Points on a hilly landscape, in no order, each with its height.
From any point a climber steps to the highest of the 3 points nearest to it. It stops when none of these is higher. Distance is the straight distance between rows; heights are no part of it.
<1036>: [180, 128, 148, 113, 177, 66, 140, 63, 103, 153, 55, 135, 107, 146, 80, 109, 168, 138, 93, 112, 128]  (h 322)
<974>: [110, 95, 92, 112, 76, 95, 141, 150, 104, 151, 108, 88, 161, 93, 164, 136, 86, 93, 162, 174, 143]  (h 414)
<404>: [92, 138, 173, 150, 120, 162, 98, 172, 135, 152, 164, 56, 96, 165, 145, 128, 124, 169, 166, 100, 102]  (h 361)
<485>: [73, 76, 232, 148, 158, 134, 87, 104, 63, 139, 80, 141, 91, 134, 105, 126, 145, 174, 99, 88, 95]  (h 326)
<1814>: [176, 71, 98, 121, 151, 75, 145, 68, 118, 106, 110, 160, 132, 82, 92, 160, 129, 112, 117, 140, 126]  (h 260)
<350>: [83, 146, 191, 109, 196, 127, 93, 133, 98, 179, 60, 145, 130, 103, 107, 99, 153, 141, 115, 102, 86]  (h 637)
<1411>: [81, 130, 145, 83, 113, 100, 157, 110, 97, 194, 101, 56, 55, 164, 131, 127, 150, 113, 105, 103, 156]  (h 362)
<966>: [123, 183, 119, 114, 192, 189, 156, 118, 153, 110, 138, 240, 81, 131, 110, 93, 115, 138, 117, 91, 157]  (h 307)
<1542>: [122, 174, 176, 96, 189, 106, 133, 130, 124, 188, 52, 138, 122, 146, 115, 95, 190, 128, 69, 120, 93]  (h 291)
<814>: [162, 202, 128, 86, 170, 94, 130, 141, 176, 174, 82, 163, 137, 99, 120, 104, 152, 120, 136, 189, 123]  (h 293)
<1407>: [129, 124, 121, 164, 104, 172, 69, 148, 116, 100, 202, 81, 147, 172, 142, 141, 97, 175, 169, 75, 118]  (h 432)
<505>: [84, 101, 124, 132, 65, 95, 162, 113, 100, 122, 145, 103, 127, 132, 136, 151, 120, 101, 88, 100, 98]  (h 348)
<741>: [167, 127, 106, 92, 112, 78, 153, 107, 126, 153, 90, 109, 151, 126, 126, 113, 155, 85, 107, 151, 132]  (h 515)
<427>: [161, 141, 131, 126, 151, 103, 127, 118, 144, 98, 132, 190, 137, 97, 90, 145, 143, 162, 179, 145, 156]  (h 163)
<998>: [163, 146, 140, 105, 191, 107, 135, 95, 146, 108, 89, 223, 108, 90, 63, 136, 129, 164, 122, 123, 134]  (h 133)
<394>: [57, 125, 186, 95, 109, 138, 113, 137, 69, 190, 98, 96, 84, 113, 131, 139, 125, 146, 170, 127, 224]  (h 372)
<1662>: [120, 66, 141, 147, 99, 100, 171, 83, 81, 129, 148, 107, 82, 166, 144, 128, 147, 136, 115, 80, 96]  (h 254)
<54>: [127, 94, 192, 119, 168, 107, 126, 95, 101, 136, 73, 150, 104, 110, 98, 141, 168, 177, 120, 114, 120]  (h 277)
<571>: [142, 114, 138, 152, 101, 138, 73, 175, 116, 132, 182, 66, 160, 136, 133, 138, 116, 174, 190, 131, 96]  (h 437)
<857>: [96, 84, 149, 104, 108, 80, 148, 123, 75, 164, 87, 94, 130, 121, 126, 140, 104, 106, 157, 138, 191]  (h 271)
<1827>: [57, 185, 160, 157, 79, 117, 111, 197, 108, 147, 141, 41, 64, 179, 162, 144, 116, 108, 115, 118, 146]  (h 616)
<892>: [118, 134, 155, 182, 103, 179, 113, 143, 117, 108, 180, 69, 92, 193, 135, 180, 105, 152, 156, 60, 76]  (h 482)
<1134>: [111, 94, 127, 134, 92, 121, 116, 158, 117, 130, 165, 72, 157, 129, 146, 138, 107, 135, 184, 152, 113]  (h 509)
<122>: [184, 130, 70, 124, 110, 138, 112, 205, 155, 169, 142, 132, 177, 114, 166, 124, 148, 136, 154, 189, 136]  (h 604)
<1094>: [144, 231, 142, 114, 187, 107, 129, 118, 146, 139, 101, 223, 104, 100, 76, 117, 125, 116, 93, 127, 84]  (h 311)
<1611>: [109, 124, 109, 94, 77, 71, 170, 84, 107, 167, 123, 78, 125, 136, 141, 117, 132, 89, 89, 109, 88]  (h 309)
<1277>: [154, 137, 59, 173, 104, 138, 126, 127, 153, 77, 188, 145, 212, 98, 172, 107, 99, 82, 83, 180, 146]  (h 570)
<962>: [152, 185, 123, 105, 159, 165, 128, 151, 188, 124, 125, 156, 151, 136, 100, 92, 176, 112, 111, 165, 126]  (h 286)
<1502>: [163, 120, 86, 131, 128, 132, 159, 83, 145, 84, 157, 161, 139, 131, 142, 121, 156, 81, 99, 112, 126]  (h 349)
<1701>: [139, 77, 167, 125, 156, 113, 111, 91, 117, 102, 118, 147, 127, 138, 88, 166, 144, 170, 158, 124, 102]  (h 205)
<1690>: [115, 139, 195, 78, 172, 134, 120, 124, 124, 177, 72, 105, 111, 117, 129, 109, 176, 129, 136, 138, 119]  (h 383)
<1034>: [91, 98, 119, 164, 75, 103, 123, 111, 80, 103, 129, 79, 91, 142, 146, 159, 104, 121, 130, 89, 108]  (h 302)
<1272>: [164, 152, 79, 136, 105, 163, 144, 112, 152, 104, 163, 177, 181, 138, 182, 93, 141, 44, 63, 152, 132]  (h 215)
<264>: [179, 149, 66, 127, 130, 160, 130, 150, 195, 71, 191, 152, 157, 133, 161, 92, 132, 127, 125, 141, 165]  (h 244)
<1408>: [168, 122, 70, 155, 117, 135, 114, 171, 152, 119, 154, 144, 180, 110, 183, 119, 115, 107, 108, 206, 132]  (h 626)
<151>: [102, 59, 193, 136, 158, 103, 112, 90, 56, 155, 102, 117, 88, 150, 86, 117, 178, 175, 75, 84, 86]  (h 250)
<1737>: [49, 175, 139, 158, 84, 109, 123, 185, 93, 138, 112, 91, 83, 147, 166, 148, 106, 93, 110, 124, 192]  (h 578)
<808>: [149, 125, 66, 125, 122, 169, 174, 100, 177, 62, 156, 196, 138, 135, 157, 71, 123, 48, 91, 154, 176]  (h 217)
<1507>: [189, 164, 58, 123, 108, 108, 175, 76, 161, 71, 161, 185, 114, 87, 129, 108, 107, 65, 90, 145, 165]  (h 247)
<1399>: [62, 112, 174, 94, 125, 94, 141, 89, 68, 225, 99, 94, 71, 140, 102, 131, 131, 104, 107, 101, 236]  (h 333)
<748>: [119, 120, 118, 135, 94, 161, 119, 119, 129, 99, 193, 98, 146, 196, 167, 138, 124, 121, 124, 81, 114]  (h 400)
<1062>: [46, 96, 187, 89, 140, 119, 122, 115, 60, 175, 87, 105, 85, 122, 91, 154, 135, 148, 138, 122, 187]  (h 399)
<203>: [155, 167, 71, 113, 132, 139, 161, 73, 173, 75, 135, 221, 103, 108, 114, 98, 96, 86, 108, 134, 199]  (h 231)
<1833>: [147, 67, 103, 134, 120, 86, 139, 121, 120, 107, 95, 128, 143, 84, 120, 165, 132, 110, 160, 153, 149]  (h 282)
<1373>: [90, 146, 125, 145, 94, 141, 93, 201, 120, 171, 162, 27, 114, 140, 171, 127, 103, 156, 149, 150, 125]  (h 409)
<1668>: [190, 165, 91, 104, 127, 119, 149, 92, 180, 141, 136, 167, 134, 130, 131, 103, 161, 62, 109, 164, 119]  (h 290)
<1460>: [99, 91, 113, 94, 104, 83, 144, 122, 97, 154, 96, 83, 121, 119, 131, 144, 118, 123, 134, 119, 153]  (h 285)
<1448>: [42, 101, 217, 145, 140, 155, 54, 181, 73, 175, 88, 105, 105, 122, 106, 109, 121, 165, 172, 112, 163]  (h 292)
<88>: [161, 134, 135, 99, 144, 103, 144, 128, 170, 133, 91, 145, 156, 113, 123, 130, 167, 130, 155, 154, 114]  (h 391)
<1297>: [100, 113, 110, 154, 60, 138, 153, 126, 108, 111, 149, 95, 178, 112, 169, 138, 82, 90, 98, 117, 90]  (h 486)
<630>: [68, 95, 191, 149, 131, 164, 81, 131, 103, 118, 115, 100, 86, 134, 109, 158, 158, 168, 128, 58, 84]  (h 458)
<457>: [137, 153, 113, 120, 152, 173, 151, 114, 206, 82, 148, 181, 112, 162, 115, 102, 155, 119, 129, 111, 131]  (h 249)
<1065>: [161, 190, 75, 109, 147, 173, 150, 144, 183, 81, 168, 186, 103, 127, 129, 96, 106, 127, 120, 135, 189]  (h 255)
<1626>: [115, 117, 95, 145, 63, 112, 164, 134, 121, 155, 139, 87, 160, 105, 170, 105, 119, 69, 81, 176, 94]  (h 439)
<729>: [160, 125, 89, 142, 95, 131, 142, 142, 170, 125, 156, 107, 174, 144, 181, 110, 162, 109, 138, 156, 112]  (h 522)
<1425>: [103, 93, 155, 129, 103, 120, 155, 97, 122, 153, 128, 89, 103, 149, 140, 145, 142, 117, 125, 99, 89]  (h 304)
<1418>: [112, 82, 168, 128, 102, 124, 124, 137, 100, 106, 133, 83, 113, 150, 104, 138, 131, 167, 167, 106, 112]  (h 557)
<266>: [124, 175, 159, 142, 187, 144, 126, 114, 146, 112, 113, 239, 112, 98, 80, 128, 97, 150, 120, 106, 108]  (h 192)
<895>: [157, 117, 57, 175, 100, 153, 129, 141, 142, 68, 189, 135, 240, 68, 166, 137, 72, 78, 101, 146, 153]  (h 532)
<1069>: [93, 132, 121, 219, 51, 85, 107, 158, 63, 89, 120, 81, 81, 174, 137, 204, 60, 146, 145, 104, 133]  (h 460)
<265>: [153, 117, 127, 82, 143, 63, 154, 72, 130, 171, 69, 107, 131, 129, 107, 109, 153, 119, 117, 130, 133]  (h 457)
<972>: [68, 86, 207, 179, 127, 147, 47, 147, 54, 149, 106, 100, 76, 139, 94, 150, 114, 198, 177, 99, 140]  (h 334)
<706>: [171, 107, 74, 150, 115, 145, 123, 177, 183, 125, 183, 148, 162, 125, 162, 133, 131, 116, 131, 192, 120]  (h 612)
<1345>: [129, 134, 97, 169, 69, 133, 102, 152, 121, 133, 200, 78, 181, 132, 170, 138, 71, 143, 155, 116, 104]  (h 440)
<1348>: [173, 187, 92, 76, 179, 116, 171, 65, 117, 129, 121, 223, 67, 101, 53, 106, 94, 129, 90, 120, 143]  (h 275)
<919>: [181, 171, 84, 118, 150, 165, 123, 156, 198, 145, 146, 157, 159, 154, 172, 107, 149, 109, 122, 191, 119]  (h 170)
<480>: [171, 184, 118, 100, 156, 171, 163, 123, 180, 112, 152, 195, 97, 149, 100, 111, 143, 110, 119, 152, 153]  (h 294)
<1640>: [123, 76, 101, 168, 79, 131, 138, 127, 107, 82, 162, 117, 179, 124, 155, 155, 75, 114, 136, 116, 121]  (h 428)
<617>: [64, 137, 161, 90, 100, 125, 117, 130, 103, 197, 119, 72, 73, 122, 111, 134, 127, 110, 148, 139, 204]  (h 353)
<1505>: [196, 224, 114, 73, 138, 124, 158, 94, 144, 154, 123, 211, 102, 114, 107, 122, 115, 120, 95, 156, 122]  (h 301)
<236>: [129, 130, 144, 132, 182, 208, 126, 100, 168, 82, 155, 148, 138, 158, 113, 109, 162, 136, 100, 81, 107]  (h 207)
<799>: [105, 120, 141, 159, 81, 155, 136, 111, 124, 92, 162, 93, 108, 186, 165, 146, 121, 114, 109, 64, 88]  (h 435)
<602>: [120, 87, 104, 177, 65, 137, 170, 84, 80, 81, 182, 119, 119, 151, 162, 152, 102, 104, 90, 77, 92]  (h 376)
<55>: [166, 105, 54, 156, 125, 102, 147, 102, 158, 65, 134, 179, 176, 98, 127, 119, 106, 77, 114, 156, 154]  (h 269)
<1486>: [135, 160, 180, 86, 167, 128, 137, 126, 162, 160, 87, 123, 127, 132, 128, 105, 191, 133, 83, 137, 84]  (h 330)
<848>: [188, 169, 82, 105, 143, 112, 130, 147, 153, 167, 82, 165, 109, 80, 113, 130, 129, 111, 159, 204, 124]  (h 266)
<569>: [154, 127, 152, 132, 201, 163, 118, 102, 143, 81, 118, 177, 130, 150, 105, 124, 160, 162, 103, 74, 109]  (h 160)
<673>: [43, 151, 127, 158, 46, 102, 152, 177, 97, 129, 136, 69, 111, 130, 180, 132, 93, 98, 90, 126, 137]  (h 534)
<447>: [106, 77, 169, 123, 151, 148, 92, 140, 86, 147, 80, 115, 134, 111, 96, 132, 140, 192, 174, 134, 119]  (h 427)
<1264>: [170, 157, 102, 83, 153, 66, 136, 112, 116, 167, 55, 140, 117, 80, 102, 126, 138, 108, 124, 182, 147]  (h 251)
<1175>: [202, 156, 87, 97, 158, 68, 157, 66, 138, 127, 99, 175, 134, 114, 67, 121, 152, 104, 101, 121, 152]  (h 354)
<725>: [152, 150, 66, 153, 172, 146, 104, 170, 186, 85, 171, 180, 155, 113, 105, 133, 113, 172, 184, 135, 190]  (h 122)
<561>: [62, 101, 186, 107, 109, 137, 149, 122, 128, 173, 92, 95, 86, 137, 114, 110, 159, 128, 117, 102, 131]  (h 396)
<1323>: [111, 90, 152, 143, 97, 142, 110, 119, 116, 112, 144, 81, 111, 151, 129, 146, 134, 151, 179, 94, 99]  (h 694)
<1017>: [64, 90, 217, 153, 112, 150, 110, 122, 70, 129, 114, 91, 72, 147, 102, 120, 106, 182, 158, 84, 109]  (h 385)
<1726>: [94, 99, 119, 111, 80, 129, 116, 181, 104, 178, 123, 66, 130, 123, 158, 146, 118, 127, 152, 156, 138]  (h 447)
<782>: [161, 84, 80, 145, 126, 115, 158, 89, 125, 38, 168, 183, 147, 113, 134, 150, 128, 88, 129, 110, 170]  (h 305)
<187>: [167, 185, 70, 140, 156, 183, 139, 159, 201, 95, 190, 184, 128, 155, 138, 82, 137, 116, 109, 177, 159]  (h 227)
<440>: [181, 162, 93, 124, 150, 169, 128, 146, 186, 97, 169, 196, 146, 128, 122, 115, 142, 142, 140, 143, 156]  (h 225)
<1253>: [130, 47, 160, 131, 113, 78, 146, 111, 56, 148, 112, 117, 68, 140, 96, 147, 128, 172, 123, 101, 160]  (h 272)
<854>: [80, 146, 169, 184, 101, 159, 78, 179, 97, 139, 125, 61, 68, 178, 102, 142, 106, 169, 159, 90, 117]  (h 332)
<1633>: [121, 141, 175, 130, 191, 99, 142, 67, 115, 128, 80, 203, 125, 120, 80, 127, 169, 151, 84, 94, 87]  (h 40)
<1091>: [106, 111, 116, 143, 58, 104, 157, 176, 88, 150, 130, 81, 183, 92, 189, 126, 86, 88, 86, 180, 110]  (h 416)
<841>: [116, 97, 162, 108, 145, 105, 136, 111, 115, 134, 79, 111, 122, 107, 100, 133, 130, 156, 159, 126, 130]  (h 351)
<1367>: [154, 142, 124, 117, 150, 164, 112, 154, 168, 117, 152, 138, 155, 141, 127, 138, 156, 135, 143, 140, 114]  (h 232)
<522>: [55, 114, 136, 150, 69, 95, 133, 160, 81, 134, 101, 45, 93, 115, 141, 169, 84, 140, 157, 147, 165]  (h 469)
<476>: [179, 212, 107, 85, 163, 125, 141, 78, 136, 143, 113, 204, 91, 82, 71, 127, 82, 157, 107, 155, 122]  (h 306)
<1096>: [152, 164, 58, 137, 123, 165, 144, 128, 193, 69, 164, 153, 148, 130, 187, 76, 112, 57, 88, 158, 162]  (h 226)
<46>: [142, 116, 131, 113, 148, 112, 118, 147, 133, 159, 76, 132, 151, 80, 110, 119, 136, 129, 181, 186, 149]  (h 335)
<1664>: [142, 108, 131, 107, 92, 130, 152, 115, 132, 111, 160, 113, 167, 152, 154, 116, 150, 74, 88, 109, 103]  (h 398)
<149>: [117, 137, 167, 156, 144, 155, 63, 144, 119, 132, 147, 88, 166, 129, 117, 141, 130, 184, 186, 110, 114]  (h 371)
<1625>: [54, 166, 145, 136, 41, 85, 168, 159, 105, 135, 130, 69, 102, 157, 173, 158, 101, 83, 76, 108, 119]  (h 500)
<1368>: [171, 147, 71, 122, 134, 145, 153, 144, 190, 49, 164, 173, 130, 131, 123, 104, 106, 101, 118, 145, 185]  (h 236)
<1494>: [176, 132, 71, 130, 138, 136, 155, 104, 138, 64, 146, 198, 118, 93, 88, 141, 107, 131, 138, 134, 154]  (h 100)
<1109>: [140, 119, 102, 106, 116, 110, 144, 135, 127, 132, 113, 131, 163, 112, 139, 125, 130, 98, 125, 141, 105]  (h 462)
<217>: [147, 114, 75, 153, 86, 134, 131, 160, 123, 133, 184, 75, 198, 109, 179, 119, 91, 106, 124, 160, 92]  (h 401)
<115>: [205, 191, 82, 98, 112, 65, 170, 83, 152, 143, 119, 171, 127, 124, 115, 102, 136, 61, 102, 160, 122]  (h 316)
<620>: [150, 111, 98, 167, 98, 149, 100, 148, 121, 88, 193, 99, 176, 120, 155, 150, 107, 137, 168, 106, 121]  (h 510)
<830>: [118, 150, 128, 134, 89, 170, 129, 163, 149, 160, 173, 35, 124, 172, 174, 114, 152, 97, 131, 127, 84]  (h 411)
<94>: [117, 132, 133, 127, 85, 131, 140, 131, 143, 132, 162, 80, 138, 147, 180, 128, 129, 102, 131, 122, 96]  (h 451)
<1578>: [158, 81, 163, 120, 172, 66, 153, 65, 81, 117, 130, 149, 87, 146, 91, 141, 164, 157, 91, 98, 93]  (h 228)
<1159>: [63, 73, 177, 144, 100, 113, 117, 133, 61, 140, 108, 80, 42, 142, 103, 156, 126, 190, 157, 98, 157]  (h 329)
<764>: [58, 117, 126, 122, 78, 71, 156, 134, 90, 145, 107, 91, 51, 158, 131, 134, 111, 120, 101, 104, 183]  (h 338)
<270>: [159, 95, 82, 154, 148, 108, 117, 131, 159, 79, 156, 173, 165, 90, 118, 167, 107, 120, 189, 136, 183]  (h 233)
<1614>: [177, 179, 100, 135, 156, 179, 135, 169, 209, 139, 175, 150, 138, 171, 159, 95, 176, 121, 91, 144, 108]  (h 149)
<815>: [173, 137, 70, 165, 131, 157, 88, 207, 165, 134, 206, 122, 183, 118, 177, 123, 115, 143, 127, 171, 143]  (h 727)
<202>: [146, 115, 144, 112, 144, 143, 119, 100, 158, 99, 124, 140, 134, 124, 111, 126, 171, 153, 120, 109, 99]  (h 182)
<835>: [149, 98, 76, 135, 96, 157, 157, 84, 112, 49, 176, 170, 202, 121, 147, 126, 104, 74, 93, 120, 131]  (h 283)
<1831>: [124, 161, 187, 128, 214, 109, 120, 105, 126, 152, 64, 195, 132, 111, 112, 132, 151, 119, 77, 99, 80]  (h 90)
<1359>: [129, 73, 94, 162, 104, 130, 100, 143, 106, 96, 154, 99, 184, 109, 135, 157, 111, 148, 181, 145, 125]  (h 608)
<821>: [120, 122, 162, 86, 146, 68, 130, 84, 102, 169, 62, 106, 123, 144, 102, 98, 161, 142, 91, 111, 132]  (h 395)
<131>: [183, 110, 126, 96, 132, 76, 160, 72, 147, 120, 106, 151, 141, 130, 116, 122, 167, 110, 101, 110, 108]  (h 429)
<1140>: [96, 84, 151, 141, 117, 128, 109, 142, 96, 134, 122, 99, 147, 131, 123, 155, 117, 166, 183, 119, 115]  (h 533)
<1386>: [113, 100, 199, 105, 180, 133, 117, 97, 86, 153, 69, 119, 110, 152, 101, 122, 182, 146, 105, 94, 81]  (h 337)
<567>: [128, 202, 145, 116, 177, 126, 115, 159, 156, 167, 92, 196, 124, 81, 104, 92, 142, 129, 107, 154, 79]  (h 216)
<1352>: [183, 177, 72, 137, 169, 164, 104, 179, 214, 115, 194, 155, 144, 136, 145, 111, 130, 157, 125, 173, 147]  (h 200)
<467>: [132, 119, 142, 84, 157, 53, 158, 80, 79, 194, 69, 83, 117, 158, 88, 102, 135, 117, 85, 106, 143]  (h 403)
<513>: [112, 168, 138, 215, 75, 111, 69, 173, 107, 120, 168, 41, 84, 182, 139, 161, 50, 162, 177, 70, 124]  (h 308)
<1674>: [70, 126, 197, 124, 165, 162, 92, 188, 108, 211, 78, 90, 124, 94, 145, 97, 150, 151, 135, 167, 142]  (h 397)
<558>: [82, 56, 157, 166, 66, 68, 112, 128, 56, 99, 131, 104, 55, 150, 133, 184, 82, 162, 153, 105, 146]  (h 382)
<38>: [119, 136, 141, 131, 141, 194, 107, 120, 184, 113, 165, 101, 138, 174, 139, 114, 154, 126, 130, 106, 88]  (h 183)
<1630>: [66, 112, 187, 106, 147, 168, 87, 172, 121, 200, 90, 58, 105, 139, 141, 102, 146, 137, 137, 134, 136]  (h 436)
<1653>: [175, 197, 116, 107, 150, 147, 136, 112, 179, 139, 128, 208, 117, 99, 95, 142, 105, 134, 136, 160, 147]  (h 350)
<596>: [89, 114, 160, 129, 82, 145, 117, 151, 119, 129, 116, 70, 95, 172, 130, 140, 124, 135, 147, 115, 129]  (h 538)
<880>: [195, 116, 104, 103, 161, 85, 152, 83, 146, 129, 63, 152, 126, 76, 81, 138, 105, 104, 146, 166, 134]  (h 237)
<1074>: [98, 126, 157, 90, 153, 133, 113, 150, 108, 194, 92, 104, 124, 102, 134, 117, 152, 146, 168, 147, 164]  (h 433)
<1712>: [58, 102, 179, 106, 164, 143, 104, 144, 106, 187, 70, 104, 119, 108, 105, 112, 148, 155, 135, 113, 143]  (h 488)
<783>: [115, 120, 87, 147, 68, 145, 118, 185, 122, 154, 168, 64, 166, 162, 202, 124, 119, 128, 103, 147, 108]  (h 379)
<944>: [161, 122, 62, 159, 123, 146, 106, 152, 168, 75, 190, 126, 198, 109, 146, 141, 88, 106, 155, 141, 158]  (h 471)
<1349>: [159, 112, 112, 114, 129, 113, 118, 155, 155, 95, 141, 139, 177, 123, 111, 116, 118, 147, 185, 138, 119]  (h 194)
<1762>: [114, 105, 120, 155, 70, 120, 151, 137, 97, 106, 156, 87, 194, 100, 166, 149, 81, 97, 143, 144, 101]  (h 445)
<446>: [106, 98, 108, 183, 68, 110, 115, 139, 73, 91, 175, 77, 125, 132, 136, 159, 61, 151, 165, 91, 98]  (h 262)
<1001>: [112, 71, 112, 163, 70, 122, 146, 97, 86, 107, 165, 115, 158, 135, 153, 156, 90, 131, 118, 123, 97]  (h 412)
<598>: [81, 126, 132, 103, 63, 108, 143, 161, 117, 167, 131, 65, 133, 146, 174, 123, 106, 104, 126, 146, 110]  (h 483)
<1398>: [113, 114, 168, 111, 161, 147, 100, 141, 137, 174, 103, 99, 129, 125, 154, 111, 153, 152, 157, 161, 116]  (h 390)
<1761>: [157, 116, 80, 151, 123, 160, 109, 117, 146, 60, 182, 154, 185, 160, 140, 108, 116, 145, 125, 117, 171]  (h 276)
<1672>: [80, 140, 188, 111, 121, 171, 134, 144, 114, 149, 107, 59, 90, 160, 139, 99, 179, 126, 109, 99, 89]  (h 365)
<528>: [133, 95, 80, 122, 126, 173, 132, 93, 130, 41, 181, 149, 161, 176, 149, 113, 144, 100, 115, 95, 155]  (h 310)
<167>: [82, 115, 160, 148, 113, 137, 132, 138, 111, 113, 134, 79, 77, 175, 119, 160, 130, 178, 152, 80, 86]  (h 547)
<1274>: [142, 161, 115, 120, 194, 182, 123, 145, 177, 85, 141, 201, 139, 105, 93, 117, 109, 162, 154, 150, 153]  (h 184)
<762>: [125, 123, 180, 130, 182, 145, 118, 121, 151, 125, 93, 172, 152, 94, 96, 123, 146, 144, 138, 114, 100]  (h 125)
<1552>: [97, 153, 148, 138, 94, 174, 110, 167, 118, 150, 178, 58, 108, 176, 149, 141, 110, 136, 117, 111, 95]  (h 387)
<231>: [107, 91, 176, 149, 141, 155, 127, 90, 117, 126, 148, 106, 95, 181, 142, 148, 173, 177, 129, 50, 84]  (h 431)
<1602>: [47, 170, 118, 173, 63, 99, 96, 171, 88, 106, 113, 85, 88, 162, 164, 185, 92, 142, 131, 137, 164]  (h 530)
<873>: [118, 69, 109, 123, 69, 88, 145, 124, 115, 125, 141, 88, 152, 115, 150, 146, 109, 96, 128, 142, 113]  (h 394)
<1172>: [183, 91, 93, 120, 139, 104, 136, 111, 153, 108, 117, 174, 136, 62, 106, 155, 87, 119, 186, 150, 129]  (h 257)
<1770>: [158, 111, 43, 185, 141, 161, 111, 141, 128, 73, 197, 140, 231, 76, 163, 129, 61, 107, 142, 129, 179]  (h 485)
<1474>: [190, 181, 81, 89, 110, 93, 170, 108, 154, 133, 125, 152, 140, 96, 142, 119, 146, 68, 119, 175, 113]  (h 300)
<862>: [168, 84, 103, 99, 169, 105, 163, 58, 113, 89, 127, 174, 109, 127, 99, 145, 168, 138, 101, 101, 126]  (h 325)
<721>: [166, 162, 118, 148, 180, 159, 91, 172, 176, 112, 161, 173, 166, 107, 87, 133, 125, 182, 180, 138, 143]  (h 146)
<1247>: [78, 112, 199, 112, 202, 166, 101, 113, 106, 195, 42, 126, 119, 130, 130, 101, 171, 114, 83, 80, 90]  (h 507)
<1267>: [148, 126, 129, 120, 173, 157, 134, 99, 164, 78, 152, 195, 137, 130, 106, 145, 131, 159, 139, 110, 157]  (h 136)
<464>: [140, 219, 127, 108, 186, 156, 148, 136, 188, 138, 116, 213, 99, 107, 95, 108, 108, 127, 121, 145, 113]  (h 449)
<1673>: [170, 118, 63, 139, 114, 98, 111, 152, 133, 149, 118, 139, 167, 58, 157, 150, 108, 76, 125, 224, 140]  (h 572)
<223>: [139, 187, 150, 117, 196, 161, 137, 129, 166, 130, 89, 195, 136, 127, 112, 114, 161, 117, 98, 120, 103]  (h 148)
<296>: [120, 124, 136, 68, 175, 54, 135, 85, 79, 188, 58, 89, 130, 159, 89, 102, 152, 123, 112, 140, 175]  (h 378)
<777>: [136, 179, 169, 129, 173, 134, 106, 138, 158, 116, 97, 199, 124, 107, 97, 112, 125, 168, 136, 134, 107]  (h 142)
<933>: [155, 210, 131, 95, 164, 183, 127, 144, 167, 172, 141, 218, 113, 97, 127, 132, 115, 146, 115, 176, 95]  (h 696)
<1110>: [168, 153, 142, 116, 158, 134, 120, 150, 168, 151, 114, 165, 156, 100, 122, 98, 139, 149, 169, 168, 106]  (h 331)
<1180>: [161, 163, 113, 100, 143, 123, 130, 152, 178, 156, 104, 141, 133, 134, 123, 124, 177, 117, 116, 168, 113]  (h 336)
<704>: [169, 90, 102, 150, 132, 128, 119, 101, 165, 80, 127, 140, 157, 126, 127, 141, 137, 148, 174, 142, 135]  (h 199)
<276>: [124, 51, 136, 122, 139, 97, 137, 118, 94, 138, 81, 118, 114, 108, 110, 154, 128, 154, 161, 123, 147]  (h 315)
<1343>: [103, 120, 207, 145, 187, 129, 87, 115, 89, 149, 75, 163, 109, 133, 116, 114, 170, 141, 79, 59, 71]  (h 468)
<1745>: [54, 118, 201, 93, 136, 150, 121, 128, 88, 161, 91, 91, 69, 120, 107, 115, 145, 144, 123, 92, 171]  (h 434)

Call two points neighbours if one is among the 3 nearest of the other. Go from one point of each pair to the other, from neighbour to neighbour, staying as high as possible. Name the lowest point that can't be avoided.
<815> / <1712> | <447>
<1323> / <1297> | <1640>
<1323> / <1359> | <1134>
<1323> / <815> | <944>

For each start below, name the point where the climber stops.
<1172> | <1323>
<830> | <1827>
<1701> | <1323>
<1507> | <741>
